Each row is a point on a landscape with many valleys, with its height.
A ball rolls from a point to whichever of its 2 nearest points has the largest drop for the distance, and stops where none of them is lower. Distance is the straight distance between rows; heights are no part of it.
z322 h=30.1: 8,23,11,-17,19,22,-17,-2,-25,6,-23,1,-21,3,-34,19,7,-13,16,-34,-18,5,-20,-2,-4,-2,6,-10,-5,-1,16,37,-16,-12,3,46,12
z758 h=50.2: 28,-28,-7,10,18,-8,-3,19,-12,-6,-25,-2,48,2,5,-3,14,-4,22,35,20,24,-27,11,7,-22,7,-3,2,12,18,-25,-2,-40,-46,16,7
z82 h=25.8: 20,-11,8,9,-8,-25,12,-1,-7,16,-19,21,1,31,-21,-15,-28,-10,7,-17,31,-15,27,12,-15,-9,22,7,24,3,-22,-26,-20,17,8,-19,-10
z849 h=27.1: 20,-34,5,1,35,16,8,20,-49,26,-45,17,17,6,-28,-3,-7,-27,15,-19,8,39,-23,-6,-1,-18,15,-7,-2,18,-1,-20,-1,-28,-41,10,7
z421 h=55.9: 16,-32,13,-25,26,46,2,7,-31,8,-22,-14,-15,-31,-8,15,5,44,-18,-9,2,41,-47,-1,14,-4,-9,-21,18,3,-12,7,-15,6,-44,-1,7
z104 h=40.5: 52,9,23,8,4,-7,-33,14,-9,-19,-12,-8,17,2,-1,11,43,38,33,37,33,-4,-2,37,20,-26,13,2,-3,-10,39,8,-14,-30,-44,32,-12
z668 h=65.5: 17,14,-13,16,-30,-18,-27,16,14,-35,27,-25,2,-43,22,2,47,46,-21,77,16,-29,15,18,12,-24,-7,12,-12,-28,24,13,2,1,-5,-5,-6
z88 h=27.0: -7,15,-22,14,-10,0,-20,-19,2,7,-33,2,-1,12,-48,-4,-32,-11,-45,-30,-24,-13,-2,-16,-14,17,-4,-14,-3,-3,-1,17,-47,44,46,25,4
z329 h=44.5: 15,10,48,-20,6,29,9,-8,12,5,1,2,-47,18,-5,12,14,44,21,-33,11,17,28,32,10,8,3,-12,28,17,-17,22,2,24,-15,-17,-13
z717 h=29.8: -33,23,-6,6,13,23,-24,-11,16,-24,7,-21,2,-3,11,8,32,-4,-1,7,-35,25,4,-21,15,28,-21,-13,-41,7,30,21,13,-30,10,34,14
z698 h=22.5: -19,-22,-17,1,-3,-10,20,2,-3,8,26,1,14,-5,17,-10,-9,-30,-3,6,-2,16,5,-19,-7,3,-2,7,-14,11,-2,-18,30,-15,-17,-26,8
z435 h=16.8: -1,-8,-23,2,-18,-13,-3,1,10,-6,19,-11,4,-21,10,-5,0,10,-32,26,5,-7,3,-12,-4,-11,0,-1,-3,-9,-4,4,-6,15,-1,-17,6
z571 h=8.8: 37,8,1,-20,7,1,-13,23,-44,10,-16,-2,-21,-35,-15,17,17,-4,13,6,18,-18,-29,10,-6,-44,14,5,1,-21,24,31,-18,-15,-38,24,10
z524 h=14.6: -33,6,-18,-3,8,5,6,-11,-36,22,-5,22,1,4,-42,-6,-36,-65,2,-41,-36,0,-17,-31,-24,-1,9,5,-30,0,0,11,-1,-3,33,20,12
z122 h=8.7: 19,-12,-17,-9,5,-5,-3,11,-53,31,-30,27,-4,-15,-46,0,-19,-32,-12,-8,9,-16,-22,-7,-29,-41,26,6,1,-11,-6,6,-28,-1,-14,7,11
z84 h=46.1: 1,-10,9,-12,-15,9,18,-1,42,-20,37,-16,-3,-29,56,4,16,43,-17,25,9,3,7,7,27,1,-15,0,19,0,-17,-12,33,14,-5,-39,-3
z207 h=30.6: -28,13,23,-17,12,1,41,-10,4,16,31,19,-11,19,16,1,-19,-44,52,-30,-13,-4,-4,13,7,21,-3,9,-2,2,-15,-4,45,-30,21,-7,-1
z469 h=37.9: 50,-5,16,-10,25,19,-9,6,-21,5,-49,-2,-2,15,-14,12,4,16,21,-12,15,16,-30,16,20,-8,14,-13,37,5,9,-3,-31,0,-19,37,4
z927 h=35.1: 1,-9,16,24,-20,-29,7,-12,29,-8,18,-1,7,49,19,-12,-11,11,6,1,21,-15,48,13,3,23,1,6,9,8,-21,-49,10,6,16,-35,-17
z577 h=18.0: 6,2,16,-18,7,11,11,7,1,-8,16,-5,-7,-16,17,15,19,6,40,14,2,12,-2,15,19,-8,-7,-2,4,5,13,10,20,-23,-23,3,8
z31 h=66.3: 7,37,-1,3,-12,-1,-21,-20,34,-30,-5,-14,2,5,17,2,16,30,3,30,6,-28,7,16,25,6,-16,-2,17,-14,6,14,-11,6,33,33,3
z988 h=54.4: 30,-41,19,-32,25,35,14,22,-49,17,-20,1,-5,-41,2,12,-2,26,7,5,19,36,-63,10,19,-19,-7,-6,28,0,-9,-5,0,-15,-60,7,2
z30 h=28.0: 4,27,-9,11,-17,4,-41,-20,22,-12,-31,-9,-10,11,-32,-2,-9,25,-48,-6,-9,-21,9,-1,-3,13,-10,-13,9,-5,2,22,-51,53,36,15,0
z35 h=18.5: -34,-9,-13,4,-5,-5,8,8,11,1,53,-7,-6,-26,29,-1,9,-17,-22,9,-19,18,17,-29,-9,9,-7,6,-36,6,12,6,43,-15,-12,-28,-2
z438 h=57.9: -7,-31,4,-33,13,50,22,-2,-7,4,-2,-15,-19,-42,1,9,-13,30,-26,-33,-22,47,-36,-20,12,9,-14,-23,17,16,-25,11,7,21,-16,-10,14
z66 h=19.5: -14,-12,-1,5,16,7,12,-7,-39,40,-13,32,-19,18,-63,-6,-31,-48,-2,-67,-25,14,3,-21,-29,-2,18,3,-10,17,-10,1,0,9,18,-4,2
z258 h=7.1: -10,10,19,14,0,18,-7,-10,31,-15,15,-9,-9,19,18,0,33,26,2,2,-11,37,35,-1,13,27,-12,-15,-17,21,6,3,21,-7,-12,-16,-7
z625 h=38.0: -11,-12,-4,-11,-31,-32,24,4,5,10,53,7,-10,-15,46,-11,-35,-17,-12,3,7,-43,14,-9,-11,-12,6,25,8,-15,-22,-21,21,22,13,-44,-5
z650 h=51.5: 28,-26,-13,-15,10,-4,10,16,-22,5,-20,-1,26,-33,9,-2,-2,-3,15,38,26,-2,-38,11,10,-36,0,2,21,-14,-1,-16,-3,-15,-36,16,14
z86 h=27.2: 0,-26,11,1,23,35,-8,-2,-7,13,-21,-2,-22,10,-27,2,18,38,-34,-39,-13,62,11,-17,-8,21,2,-29,-7,28,-7,12,-12,20,-28,-20,-5
z583 h=49.4: 6,17,37,-15,13,16,31,-16,-5,19,-23,17,-26,30,-33,10,-31,-10,37,-62,-4,-2,-3,30,5,22,4,0,41,14,-24,-1,4,25,32,3,-12
z807 h=19.7: -49,43,-7,12,-17,-16,-17,-23,27,-12,31,8,0,21,22,-6,-7,-47,8,-4,-26,-37,11,-4,-12,29,-14,19,-37,-26,10,6,9,-13,60,18,-11
z874 h=35.7: -16,1,5,-21,15,0,43,-5,-10,13,6,21,8,2,3,-6,-37,-48,41,-22,-18,-7,-31,6,12,4,-4,8,15,5,-23,-6,21,-20,28,7,11
z521 h=11.8: 17,-10,-1,10,31,7,1,9,-5,-5,-46,-3,37,26,0,0,2,-8,24,7,4,33,-24,-3,26,9,3,-9,9,24,12,-23,-9,-28,-10,31,16
z52 h=32.0: 9,25,-1,-10,31,21,-27,11,-32,-8,-19,-10,-2,-17,-14,17,21,-10,17,-8,-24,11,-28,-15,1,-9,7,-10,-29,-8,41,31,-9,-39,-17,58,22
z479 h=31.1: -22,-1,3,-10,-9,-2,16,-3,-12,24,37,20,-28,5,-2,-8,-19,-31,2,-42,-14,-7,19,-16,-27,0,17,11,-14,3,-9,10,22,8,3,-29,-3
z125 h=47.2: -31,7,-21,0,18,-22,15,-1,12,-16,25,-11,25,-8,41,-3,6,-42,31,33,-23,-5,-13,-3,11,6,-24,8,-25,-8,17,-10,35,-41,25,21,20
z664 h=25.5: -29,36,-14,17,-2,5,-30,-28,14,-2,-17,-2,-1,16,-31,-1,-11,-14,-22,-31,-33,-16,1,-24,-15,29,-13,-8,-24,-8,9,30,-24,17,44,35,4
z458 h=38.3: 21,-27,9,-16,2,10,17,6,-11,15,-14,13,-13,-12,-7,-4,-13,28,-16,-9,29,8,-11,15,-3,-16,9,-7,36,3,-32,-4,-16,33,-24,-35,-8
z929 h=31.7: -30,16,11,6,9,-15,11,-13,-4,9,16,26,-4,48,-8,-9,-10,-49,31,-35,-12,2,23,-7,-15,30,13,9,-36,0,6,-6,13,-28,21,-8,-7
z946 h=43.1: -5,-34,-9,-26,10,22,45,0,-29,31,-10,18,-2,-28,-16,-10,-51,-25,-11,-32,-22,15,-37,-15,-3,-11,3,1,24,10,-42,-10,6,18,11,-17,9
z292 h=31.0: -13,-3,-12,44,-26,-11,-20,-10,29,-22,6,-11,15,28,15,-18,14,19,-26,27,3,6,43,-19,0,22,-3,-1,-10,7,-7,-27,-7,10,18,-20,-8
z352 h=11.3: 19,-6,-7,-1,-9,-11,-11,16,-36,21,-3,16,-13,-5,-29,-1,1,-12,-13,-5,20,-15,6,1,-35,-29,22,3,-12,-12,5,11,-18,1,-34,-11,1
z228 h=34.1: 59,-6,15,1,2,-3,-6,9,-4,-7,-32,-1,8,9,-8,4,14,37,20,27,46,-10,-16,39,24,-25,14,-5,45,-11,-3,-11,-34,2,-32,9,-6
z989 h=37.1: -1,-3,-36,16,1,-22,-14,9,-17,7,-17,7,31,5,-18,-11,-8,-29,-15,21,3,-11,-4,-21,-17,-18,14,1,-19,-9,11,-15,-30,-18,3,17,20
z195 h=32.6: -29,-10,-21,35,-28,-25,-9,-6,25,-22,41,-7,20,24,38,-25,8,-5,-26,21,-13,-1,39,-35,-9,25,-3,12,-27,8,-4,-33,20,-6,17,-35,-17
z319 h=40.6: 10,-46,-8,-28,4,11,37,9,-30,36,-15,20,-3,-27,-9,-16,-40,1,-25,-27,8,7,-28,-3,-16,-28,10,4,40,3,-46,-13,-2,32,-17,-49,-6
z862 h=29.3: 12,-11,0,-13,29,3,21,8,-30,17,-22,12,15,6,-11,0,-6,-42,41,-9,-3,14,-20,4,2,-11,12,-3,1,11,8,-11,14,-39,-22,17,10
z939 h=15.5: 8,9,7,23,27,5,0,-2,16,-9,-70,-1,35,54,-9,4,-3,-4,29,-13,3,27,-12,2,26,28,5,-13,23,26,13,-22,-18,-11,25,37,5
z789 h=54.7: -42,35,19,-1,-9,27,-5,-37,18,18,-4,8,-41,22,-43,14,-28,-15,-3,-78,-37,-11,2,8,-14,39,-10,4,-1,-2,-13,28,2,41,52,13,-29
z297 h=27.5: -20,-16,2,4,7,-14,30,-1,-9,19,16,18,10,30,4,-16,-28,-48,21,-21,-6,11,19,-11,-5,17,8,10,-16,18,-10,-32,24,-25,-1,-25,3
z420 h=10.8: 1,-3,-1,11,2,-2,-20,18,-4,-20,24,-18,14,-14,9,11,36,8,4,35,-3,20,13,-4,5,-1,-8,-8,-37,3,36,10,21,-31,-41,0,-7
z291 h=43.5: -17,-8,-15,2,-33,-9,12,-17,46,-23,35,-17,-1,-17,53,-14,-9,28,-37,22,-7,-17,4,-5,15,11,-15,3,22,-2,-23,-8,13,30,27,-32,-3
z311 h=20.9: 28,14,-10,-11,8,-4,-16,12,-7,-17,-6,-19,4,-41,11,17,21,15,7,48,9,-24,-31,17,23,-30,-3,4,9,-26,25,18,-13,-8,-8,37,14
z579 h=34.9: -14,-17,-6,3,-27,-28,9,15,-11,19,51,14,-9,-5,18,-17,-17,-25,-17,-14,5,-21,24,-21,-33,-21,17,18,-21,-9,-9,-8,22,0,-17,-51,-10
z740 h=41.1: -30,-11,-20,-16,-29,-16,22,-4,25,-2,51,-7,-5,-30,48,-9,-31,-7,-30,5,-16,-35,-9,-22,3,5,-15,19,10,-10,-19,-3,26,36,30,-34,3
z508 h=27.9: -45,31,-2,-29,-1,32,-3,-9,4,-2,24,-15,-39,-46,10,20,4,-14,-13,-18,-43,-1,-19,-21,-1,16,-31,-2,-31,-10,15,48,23,1,30,25,17
z304 h=29.9: -4,-19,-26,41,-22,-4,-26,-12,31,-21,-15,-18,21,16,3,-23,7,40,-63,17,5,17,22,-26,-3,19,1,-12,-3,11,-15,-24,-25,39,16,-25,-8
z231 h=27.4: 20,-15,8,-19,-8,-12,30,13,13,-9,26,-14,3,-34,46,11,7,18,24,45,25,-11,-9,33,23,-22,-10,10,30,-12,-5,-12,30,-9,-19,-8,5
z921 h=24.0: -18,4,18,-18,9,6,29,0,3,5,39,1,-16,0,25,12,6,-21,40,-4,-10,12,9,11,6,8,-4,3,-12,8,3,3,49,-25,-19,-17,6
z10 h=13.9: 34,3,-14,-2,-16,-36,-7,16,-24,12,-11,17,5,-5,-18,-12,-8,-13,-5,23,38,-42,-1,17,-23,-49,23,8,12,-22,-4,-3,-31,7,-13,-9,2
z159 h=46.0: -11,-39,-5,-21,9,9,48,8,-17,24,2,14,17,-26,9,-14,-34,-29,11,-12,-8,23,-27,-20,3,-13,-3,4,18,13,-33,-25,27,-5,-13,-27,18
z257 h=12.0: -11,21,-1,35,-7,7,-38,-14,38,-34,0,-12,12,27,7,-8,46,28,-11,24,-15,24,42,-12,15,32,-12,-12,-31,13,20,3,7,-8,14,12,-8
z592 h=22.9: 18,-19,13,17,17,-8,23,-3,-9,28,-60,19,16,45,-37,-6,-28,-18,14,-37,24,2,17,10,-8,13,20,1,36,22,-19,-36,-26,24,18,-1,-6
z734 h=21.8: 4,-28,-6,28,-6,-9,-7,7,10,5,-5,3,16,21,-4,-12,9,22,-29,7,22,31,25,-11,-9,3,7,-8,-2,12,-15,-25,-10,11,-32,-40,-14
z557 h=19.6: 18,-13,12,23,20,-7,18,-1,16,3,-65,9,39,54,-13,0,-22,1,30,-13,27,7,7,11,11,18,5,-1,38,26,-10,-43,-22,14,29,13,3
z287 h=14.5: -18,53,8,19,-5,4,-42,-27,34,-27,0,-10,-3,26,0,-1,33,12,7,3,-16,-10,33,3,6,22,-16,-6,-22,-5,21,20,-4,-8,30,26,-9
z652 h=17.0: -3,-46,-15,30,-7,-12,-13,25,2,-24,22,-12,44,-33,17,-4,37,29,-36,52,15,37,-7,-9,-9,-9,-13,1,-23,8,19,-15,36,-26,-61,-36,-16
z753 h=12.7: -15,17,-33,2,-6,-14,-14,-6,-2,-4,-6,-10,21,-19,-13,-3,-18,-28,-24,15,-24,-25,-22,-23,-7,1,-9,0,-12,-19,7,17,-21,5,43,38,21
z73 h=19.1: 23,13,-13,-4,-12,-4,-18,2,-1,-11,-1,-12,-6,-21,1,3,13,26,-16,35,18,-27,-7,6,8,-21,3,-2,13,-17,3,15,-25,12,-6,5,7
z772 h=30.2: -9,4,24,-3,15,36,-14,-12,3,16,-13,3,-41,26,-35,12,17,23,-7,-50,-17,37,27,-4,-11,24,1,-19,-9,24,1,28,-7,24,-6,0,-8
z34 h=36.0: 39,-31,10,-8,11,15,13,6,-9,8,-41,3,7,8,-9,-3,-11,29,9,5,34,17,-27,20,18,-7,5,-9,50,10,-23,-23,-32,15,-28,2,-2
z574 h=22.4: 8,-25,0,8,26,18,-2,2,-45,38,-41,21,-27,24,-73,1,-12,-13,-16,-65,-9,24,11,-11,-31,-8,24,-6,1,21,-6,4,-25,22,-5,0,-4
z519 h=45.4: -27,28,-7,-7,1,-22,13,-10,22,-15,21,-4,19,5,33,-1,-10,-39,37,19,-12,-33,-18,16,11,10,-20,17,-2,-25,2,-10,17,-22,49,33,8
z900 h=57.0: -33,33,5,-4,-30,6,-3,-37,30,6,9,5,-22,11,-17,-3,-48,-6,-21,-46,-35,-30,3,10,-4,35,-17,4,14,-11,-20,14,-10,57,56,-1,-26
z388 h=21.9: -34,-4,-15,-14,4,10,8,9,-12,6,32,-6,-25,-42,6,4,4,-26,-18,-12,-23,12,-5,-30,-14,-4,-5,2,-34,-4,9,26,25,-8,-4,-7,16
z102 h=59.9: -9,-6,20,-33,25,54,19,-4,-11,11,4,-8,-41,-20,-7,20,6,13,9,-43,-32,40,-18,-6,11,13,-9,-21,6,23,-8,33,18,2,-11,5,7
z237 h=27.3: -20,21,2,-2,21,21,-6,-14,3,-1,-17,-1,1,14,-10,10,6,-21,13,-21,-31,19,-11,-13,11,23,-10,-15,-20,11,10,25,4,-18,16,38,14
z582 h=25.3: -34,8,-8,-35,1,20,8,8,-27,16,30,-7,-46,-56,-13,15,-9,-27,-16,-34,-40,-14,-21,-30,-22,-9,-8,2,-29,-11,9,51,21,8,16,7,18
z755 h=16.7: -35,65,-8,16,-1,-4,-37,-28,33,-22,-7,0,9,21,3,0,16,-19,15,-4,-29,-26,10,-3,-4,28,-18,5,-32,-23,19,26,-2,-15,58,47,-7
z934 h=31.2: -18,24,-14,-3,21,11,-30,4,-14,-14,5,-18,-5,-29,-2,15,29,-13,-8,10,-35,12,-5,-22,-4,1,-13,-6,-48,-6,47,32,3,-37,-4,43,21
z340 h=13.6: -27,-16,-3,4,0,16,10,-7,27,-13,34,-15,-2,-4,35,-2,15,17,-22,-1,-22,42,11,-21,7,27,-11,-12,-17,24,-6,-1,32,-3,-15,-30,2
z545 h=49.2: 10,-15,-20,7,18,-29,10,18,-6,-8,-14,-3,60,12,14,-11,3,-35,35,33,4,7,-16,6,7,-10,2,6,-9,13,19,-36,18,-56,-15,18,12
z260 h=31.9: -3,3,9,-28,31,-16,42,11,-31,16,5,17,10,0,7,3,-20,-58,67,-10,-8,-9,-26,20,2,-18,8,15,0,-5,1,-5,30,-51,4,19,9
z58 h=34.0: -23,-38,-29,32,-16,-23,-6,10,11,1,19,2,29,12,18,-28,-6,-9,-42,7,-2,21,24,-42,-20,7,6,9,-26,15,-8,-37,7,3,-11,-48,-10
z976 h=39.5: 51,12,33,-25,19,36,-18,3,-15,-5,-28,-8,-19,4,-5,18,23,47,36,-6,18,9,-18,30,40,-9,5,-9,32,-1,11,21,-24,-3,-31,41,-1
z385 h=35.9: -23,38,39,1,19,5,-2,-18,8,12,-6,25,-23,55,-25,12,7,-38,41,-56,-18,-2,14,13,-9,32,7,0,-23,0,0,10,13,-20,33,10,-13
z675 h=62.5: 28,20,28,-14,-19,-3,8,-9,19,1,6,5,-31,10,8,5,-9,40,8,-9,35,-34,27,39,10,-6,4,3,39,-3,-21,4,-16,34,2,-23,-16
z893 h=41.7: 26,27,47,-25,9,45,-8,-15,15,-6,-20,-9,-42,10,-1,20,15,57,31,-19,7,2,2,32,35,9,-6,-15,35,9,0,31,-13,16,-10,28,-9
z645 h=6.1: 26,13,-15,-17,7,-8,-11,14,-43,11,-31,10,-5,-20,-31,8,-9,-27,9,-5,5,-32,-33,0,-12,-35,17,4,10,-20,16,22,-30,-6,4,45,16
z754 h=26.9: -2,14,15,-4,-10,-3,5,-5,2,7,22,10,-28,12,-2,-1,-4,1,5,-18,4,-13,29,6,-16,-2,12,1,-3,-1,-4,15,4,16,2,-20,-11
z427 h=24.2: 11,-37,8,21,16,14,-9,2,9,12,-30,7,-4,28,-22,-5,12,47,-35,-17,23,48,19,-4,-14,13,5,-10,11,27,-12,-19,-27,33,-30,-33,-17
z404 h=38.2: 39,16,-5,36,-19,-34,-40,7,0,-24,-10,-4,22,26,-15,-10,39,21,-1,45,33,-18,37,17,-8,-20,20,0,-12,-13,23,-11,-28,-10,-11,6,-13
z743 h=65.8: 16,23,-12,15,-30,-15,-27,-8,30,-47,3,-23,7,-8,23,-8,33,43,-13,69,10,-38,13,17,26,-8,-7,7,7,-17,4,-2,-13,8,21,13,-2
z151 h=64.7: 21,2,17,0,-33,-19,0,19,14,0,40,5,-13,-16,26,-1,31,52,-26,16,38,-20,35,5,-16,-27,15,13,2,-12,-5,1,12,20,-45,-70,-35
z185 h=61.0: 6,8,18,-4,-25,-2,13,-24,29,2,2,3,-13,20,8,-5,-31,20,1,-15,11,-30,20,23,5,13,-3,2,39,1,-28,-5,-10,43,35,-22,-13
z956 h=13.8: -8,-4,-8,-3,-7,2,-5,15,1,-11,31,-17,-8,-49,21,12,29,18,-15,32,1,13,-8,-13,7,-13,-8,-1,-15,-8,21,16,13,-8,-24,-7,3
z139 h=11.2: -17,-9,-44,-8,-6,-2,-5,6,-14,-2,-7,-17,11,-47,-6,-4,-24,-13,-55,21,-27,-8,-38,-36,-5,-2,-20,-7,-14,-15,-2,12,-23,15,26,19,35
z615 h=49.5: -5,-32,8,-31,1,16,49,6,3,13,23,5,-7,-28,25,-2,-23,6,1,-13,2,21,-18,-4,7,-7,-1,-2,29,12,-36,-11,32,12,-17,-38,0
z63 h=58.9: -21,23,13,1,-38,-18,1,-24,36,0,23,6,-16,27,9,-10,-53,1,-11,-31,-8,-51,18,16,-3,32,-10,15,19,-14,-24,-14,-6,49,53,-22,-28
z143 h=23.0: -41,38,-8,7,-16,2,-22,-22,14,1,26,4,-21,6,-6,-1,-4,-29,-9,-20,-29,-34,12,-18,-20,17,-9,9,-33,-21,6,34,2,12,43,14,-6
z233 h=12.4: 27,-3,17,-13,7,9,-7,20,-22,3,4,-3,-15,-22,-1,15,27,20,15,14,24,8,-6,18,-1,-27,8,-2,-3,-8,18,14,1,-15,-55,2,-6
z541 h=23.3: 32,7,5,-26,2,-11,7,22,-6,-9,16,-12,-10,-47,31,29,25,14,35,58,27,-22,-19,36,27,-36,-5,15,16,-22,27,11,16,-19,-27,14,3
z626 h=32.5: 46,-12,10,17,-11,-19,-7,12,9,-22,-9,-6,19,12,18,-2,21,44,17,51,52,-5,6,40,20,-26,10,0,28,-7,-4,-24,-13,-10,-34,-8,-10
z852 h=63.7: 27,10,33,-16,-20,2,14,13,12,4,22,4,-34,-3,15,7,22,55,-1,-2,39,-13,31,26,-3,-18,10,-6,20,-5,-18,9,3,26,-32,-50,-25
z607 h=37.7: 20,19,-23,36,-5,-28,-40,11,-12,-10,-33,6,30,24,-27,-8,15,-1,-14,28,18,-14,19,-13,-24,-17,21,-3,-23,-10,28,-5,-41,-15,-9,26,2
z51 h=30.3: 12,-9,35,5,0,-23,25,-6,11,18,5,17,-4,54,-5,-4,-29,0,24,-32,29,-18,44,28,-5,17,14,4,26,13,-28,-42,5,6,12,-37,-10
z796 h=19.3: 10,-25,-6,22,-8,-11,-9,20,-3,-5,11,3,18,-14,7,-7,20,27,-27,32,24,22,-1,-3,-14,-16,6,-1,-9,1,0,-15,6,-7,-55,-36,-16
z899 h=35.3: -19,-32,-38,31,-3,-11,-1,6,-2,5,-19,9,42,23,-10,-21,-9,-27,-26,11,2,22,10,-39,-18,9,6,0,-25,24,-6,-35,-11,-9,-1,-13,5
z280 h=24.4: 13,-30,10,13,39,19,11,13,-29,31,-55,17,1,31,-47,-3,-4,-11,5,-48,2,43,1,-5,-15,6,18,-11,7,32,-5,-17,-14,6,-17,1,2
z609 h=52.8: 27,-35,1,-19,22,11,0,33,-45,6,-11,-7,15,-47,7,7,10,8,11,35,18,20,-58,9,15,-32,-9,-1,2,-12,19,-11,6,-38,-61,21,8
z147 h=65.1: 14,-1,-10,15,-34,-27,-14,24,7,-19,33,-9,2,-37,24,-6,34,44,-40,53,29,-26,18,5,-13,-26,10,17,-6,-23,4,3,8,16,-30,-45,-23
z303 h=22.8: 0,23,-21,-14,-1,8,-22,4,5,-27,0,-29,-6,-52,16,20,13,16,-19,44,-15,-20,-25,1,24,-3,-26,-1,-3,-26,23,24,-7,-2,18,42,27
z667 h=52.2: -19,19,27,-6,10,34,14,-30,9,24,-26,10,-30,29,-46,12,-28,-2,15,-78,-32,10,2,18,-3,39,-8,-1,26,19,-23,15,-1,43,43,10,-20
z202 h=33.5: -17,27,27,7,23,22,-14,-17,2,11,-19,15,-33,40,-47,11,8,-16,16,-70,-25,17,19,3,-12,33,7,-6,-14,13,13,31,1,6,22,18,-12
z424 h=14.2: 2,-34,7,10,4,-2,3,25,9,-18,30,-14,35,-20,27,4,32,12,8,46,5,40,2,13,9,-4,-15,2,-22,19,23,-10,44,-45,-61,-28,-15
z594 h=48.2: -15,5,-18,-2,19,-38,19,12,-10,-3,19,0,38,7,21,-7,-3,-59,46,30,-10,-14,-6,6,-5,-10,5,15,-34,-10,25,-19,31,-58,7,18,9
z375 h=36.4: -8,-21,-41,28,1,-15,-1,1,-7,5,-47,6,56,18,-14,-22,-22,-27,-18,20,0,1,-14,-35,-9,-2,7,-1,-7,12,-4,-32,-31,-5,23,21,17
z254 h=30.7: 24,-16,4,13,-19,-24,8,14,15,-26,15,-17,27,-23,31,3,22,32,4,69,31,-10,-3,27,21,-24,-5,8,20,-13,1,-19,10,-12,-27,-16,-5
z482 h=39.2: 43,29,26,14,-4,-15,-29,3,10,-21,-12,0,-1,34,-7,8,37,29,30,21,34,-22,31,36,1,-15,18,-2,4,-12,23,1,-22,-13,-10,19,-11
z188 h=24.8: -30,35,-16,-13,5,19,-26,-14,13,-17,-1,-26,-8,-39,8,21,6,-3,-16,8,-41,-12,-31,-17,14,12,-35,-5,-12,-18,18,38,-6,-4,35,49,27
z204 h=9.0: -14,-25,-49,19,-8,-9,-18,5,-10,-9,-5,-15,33,-33,-2,-12,-6,-7,-58,38,-11,9,-18,-44,-14,-5,-7,-6,-24,-4,-2,-10,-23,-1,1,8,23
z746 h=29.0: -4,2,-19,24,-14,16,-42,-21,30,-19,-27,-17,2,19,-19,-6,17,46,-63,3,-9,10,22,-16,2,27,-12,-17,-5,9,-6,1,-41,45,26,2,-5
z90 h=38.5: -15,-14,-12,16,-33,-27,12,-8,25,-4,25,1,16,23,31,-24,-33,-5,-17,7,10,-19,26,-9,-1,15,-1,13,13,3,-25,-44,3,17,27,-33,-2
z562 h=22.7: 10,18,10,-2,2,-4,-5,-3,-1,-3,0,3,-2,11,-5,3,13,-5,23,2,12,0,7,4,2,1,9,-5,-8,-4,9,15,0,-19,-8,14,5
z328 h=47.0: 10,18,41,-29,2,23,23,-12,-8,17,-3,14,-56,20,-28,16,-8,14,31,-63,-2,-6,14,38,-4,5,8,-5,37,9,-21,30,1,28,11,-9,-21
z81 h=49.6: -13,-14,12,-25,-12,0,39,0,27,-1,44,-6,-13,-24,51,3,-12,9,12,2,-2,5,0,7,16,5,-15,4,23,6,-22,-3,42,4,-4,-32,2
z751 h=9.6: -31,10,-31,4,10,-16,-1,-6,-12,3,8,3,16,5,-6,-4,-14,-57,3,-1,-28,-10,-12,-29,-18,0,1,8,-36,-6,14,6,4,-22,32,26,20
z604 h=40.9: -14,6,-13,13,-32,-40,-3,-8,10,-9,37,7,7,22,20,-20,-24,-27,-2,15,5,-47,23,-3,-12,6,5,21,-8,-18,-8,-24,-5,3,40,-11,-7
z21 h=43.0: -7,18,-9,-5,-20,-31,3,-7,15,-8,26,-4,2,-8,30,-2,-12,-16,15,28,8,-50,2,15,4,-6,-6,15,10,-25,-2,-4,6,3,33,5,6

For each start below, name the point where the ball stops.
z81 | z577
z228 | z420
z482 | z258
z202 | z420
z292 | z258
z260 | z751
z102 | z420
z758 | z521

Call two points neighbours if one is among the 2 nearest of the other. Go from one point of each pair to the other, from neighbour to neighbour, staying as low as possible. Name the highest point that can't be avoided.
z420 and z258 | z508
z751 and z645 | z874
z521 and z751 | z102
z204 and z751 | z753
